Each row is a point on a tangle of strands that fork, close into loops and nearly touch. The rows are in no order.
(in the rows, 128 means zero)
Two points are linked if the straight distance between their rows is under 45.1. Some points are linked to none.
fas: [ 76  90 148 161 123 157  99  62  85]
Puliv: [185 119  87 117  84 115 189 160  80]
vib: [ 78 141 144 141 130 173 152  78 137]
nad: [169 121 104 135 148 137 193 169 127]
Kudil: [196 120 103  85  67 129 165 144  73]
Mato: [ 85 128  75 132 174 136 150 113 133]
Keru: [ 78 135  78 143 164 153 165 109 139]
Fab: [120 152 143 164  86  98  91 140 123]
Fipil: [118 126 146 112  97  85  57 117 116]
ludi: [105 119 179 106 132 125  72 104 123]
pid: [ 85 154 157 180 115 140 117 121 121]
dor: [ 74 131 172 158 120 158 110  80 108]
Lur: [160 143 137 157 108 124 143 160 133]
gupip: [113 137 199  96 142 175 112  91 152]
Nonop: [105 142 144 138 143 151 129 122 142]
nilud: [144 111 144  61 148 106  85 120 146]
danu: [170 132 151 125 150 167 182 156 148]
pedus: [125 156 146 154 141 173 166 134 158]
bobot: [177 116 146  90 152 140 144 148 148]
dusa: [ 74 109 145 153 128 136  94  89  91]
mufod: [185 105 121  84 152 127 162 157 133]
Lako: [163 119 103 120 124 103 134 154 130]
ger: [120 147 197 121 126 150  99 118 147]
lov: [ 96 144  96 169 135 114 134 143 127]
Vuli: [184 106 108  76 118 100 114 143 132]
ditu: [136 133 133 119  84  85  67 125 124]
Pov: [ 76 127 115 164 129 103  99 118 104]
zat: [102 138 143 157  89  86  70 124 109]
vun: [174 130 139 110  96 106 107 143 135]
sezeg: [117 157 176 169 105 132 110 141 139]
bur: [173 127 124 114 108 105 121 150 133]
Mitut: [114 124 176 107 111 101  55 108 119]
bugi: [105 141 200 104 130 185 122  77 152]
dizuk: [105 142  92 169 148 132 156 146 137]
fima: [138 106  65 105 158  94 131 146 134]
Dosut: [137 135 189  87 151 166 117 113 163]
Lam: [195 128 107 122  60 120 149 151  95]
vas: [173 125 144 112 146 147 161 154 145]
vebop: [ 77 114 180 162 104 176 114  56  99]
Kibe: [ 94 102 138 118 122  85  56 103  95]
fuf: [143 132 132 120  92  95  87 133 132]
kasep: [ 85 143  79 145 164 168 192 108 152]
fepu: [ 99 112 178  99 141 134  73  87 116]
Pabid: [ 94 119 119 125 145 106  90 117 116]
viv: [ 86 105  73 108 181 110 119 111 123]
vimi: [201  99 105  76 119 111 164 151 108]
Guvo: [137 154 154 162 114 129 126 152 140]
let: [106 128 161 100 156 152 108 101 143]
Logaf: [145 154 138 160  72 100 100 148 126]
revo: [146 120 157  77 112  93  65 123 135]
zik: [201  99 102  70 106 107 139 143 113]
zomu: [110 147  88 155 163 169 195 133 154]
Misap: [182 133 116 140  76 113 146 159 112]
gaves: [173 142 153 157 107 138 172 169 127]
Zigen: [104 155 141 155 138 168 153 122 150]
gofo: [161 111  54 120 133  92 156 160 120]
Lel: [109 152 173 173  93 114  90 134 127]
Nis: [133 102 143  56 171 120  87 113 147]
rukem: [ 73 108  71 118 179 135 138  96 122]
Sasig: [130 128  74 137  96  74  97 140 118]
vone: [133 126  75 136 160 115 156 155 136]
felep: [148 114 119  91 157 119 124 141 147]
pivig: [104 135  76 161 110  79 108 142 116]
foz: [ 82 149 174 165 117 156 112 103 124]
Gir: [121 120  93 122 138  89 108 139 130]
Duli: [184 119  95 128  97 110 180 162 100]
nusa: [160 110 116  80 146 106 113 138 144]
defez: [165 115  76 118 121  95 144 156 123]
vamel: [171 139 115 148  75 107 129 153 121]
runem: [145 148 150 147 144 174 172 144 155]
rupep: [ 88 109 162 108 147 153  95  76 112]
bek: [ 98 143 182 108 132 187 149  72 156]
fani: [135 120  74 127 120  81 110 143 129]
befu: [124 135  86 152 153 128 161 152 140]
zikup: [139 120 132  92 165 136 129 131 154]
Derod: [146 107  60 116 160 103 156 156 133]
Lup: [107 109  60 104 171  95 121 134 129]
zogi: [176 138 139 159 102 135 189 175 116]
rase: [157 128 178  85 156 155 122 133 163]
Sito: [143 115 159  70 134 103  70 119 141]
vami: [174 120  87 143 111 110 180 169 112]
nasop: [158 144 116 175 101 117 158 167 125]
sabof: [ 87 137  81 178 130  95 121 140 114]
ziva: [ 88  89 170 169 102 174  99  47  90]
mizas: [132 141 102 151 162 173 199 144 157]
veti: [ 75 136 124 145 144 160 146  90 131]
Kili: [102 148 173 105 128 192 172  70 166]
Bol: [166 117 155  78 162 145 130 139 156]
pum: [160 124  91 142 143 123 183 170 125]
Nali: [112 133 129 116 160 146 134 119 148]
Gup: [ 92 156 135 183 118 133 129 138 130]
gebu: [116 106 158  60 176 137  91  95 140]
tofo: [ 91 147 160 126 136 176 145  87 146]
mibe: [157 147 125 159  73  99 117 155 125]
zaloz: [127 153 119 193 110 124 148 165 130]
Dutuv: [ 90 113 129 127 134  99  76 104 102]
Kinib: [106 162 129 199 111 132 144 151 132]
kariv: [194 104 108  85 131 118 180 159 111]
mak: [150 132 103 146 160 157 198 161 142]
kag: [ 84 132 157 169 103 107  74 113  96]
Fis: [100 121 102 125 147 100 105 126 125]
mado: [ 88 121 149 117 147 147 104  91 123]
Didab: [116 117 162  79 162 145 102 102 143]
Posa: [193 125 104 104  51 128 153 143  74]
defu: [ 90 152 120 153 146 168 163 110 147]
reraz: [ 76 119 153 172 113 116  81 102  90]

A fork is a point with three links, a tip a point with one. Leave the first point through the second and follow the links. Name the first fork or tip that comes.
veti, vib: bek
Mato, rukem: Derod
Zigen, Nonop: zikup
mibe, vamel: Kudil
Nis, nilud: revo
pum, vami: Puliv
zik, vimi: bobot

A piece is two or more points that can be reached from each other along the links. Count, over all rows, the pieces, the separate loops (a circle has one, a figure eight two, a Y none), the forks (points with three links) and the tips (points with one).
pieces: 3
loops: 4
forks: 8
tips: 6

How many points has the smallest loop of links through each point below? Write 0 if it is on no loop.
Nali: 10
bek: 14
Duli: 0

Name the points in between on the shortest way along the links from the first point to the second, in order.
dusa, foz: fas > ziva > vebop > dor
zat, zaloz: Fab > Lel > sezeg > Guvo > Lur > nasop
Sito, Didab: nilud > Nis > gebu
gofo, vun: defez > Lako > bur
Zigen, danu: pedus > runem
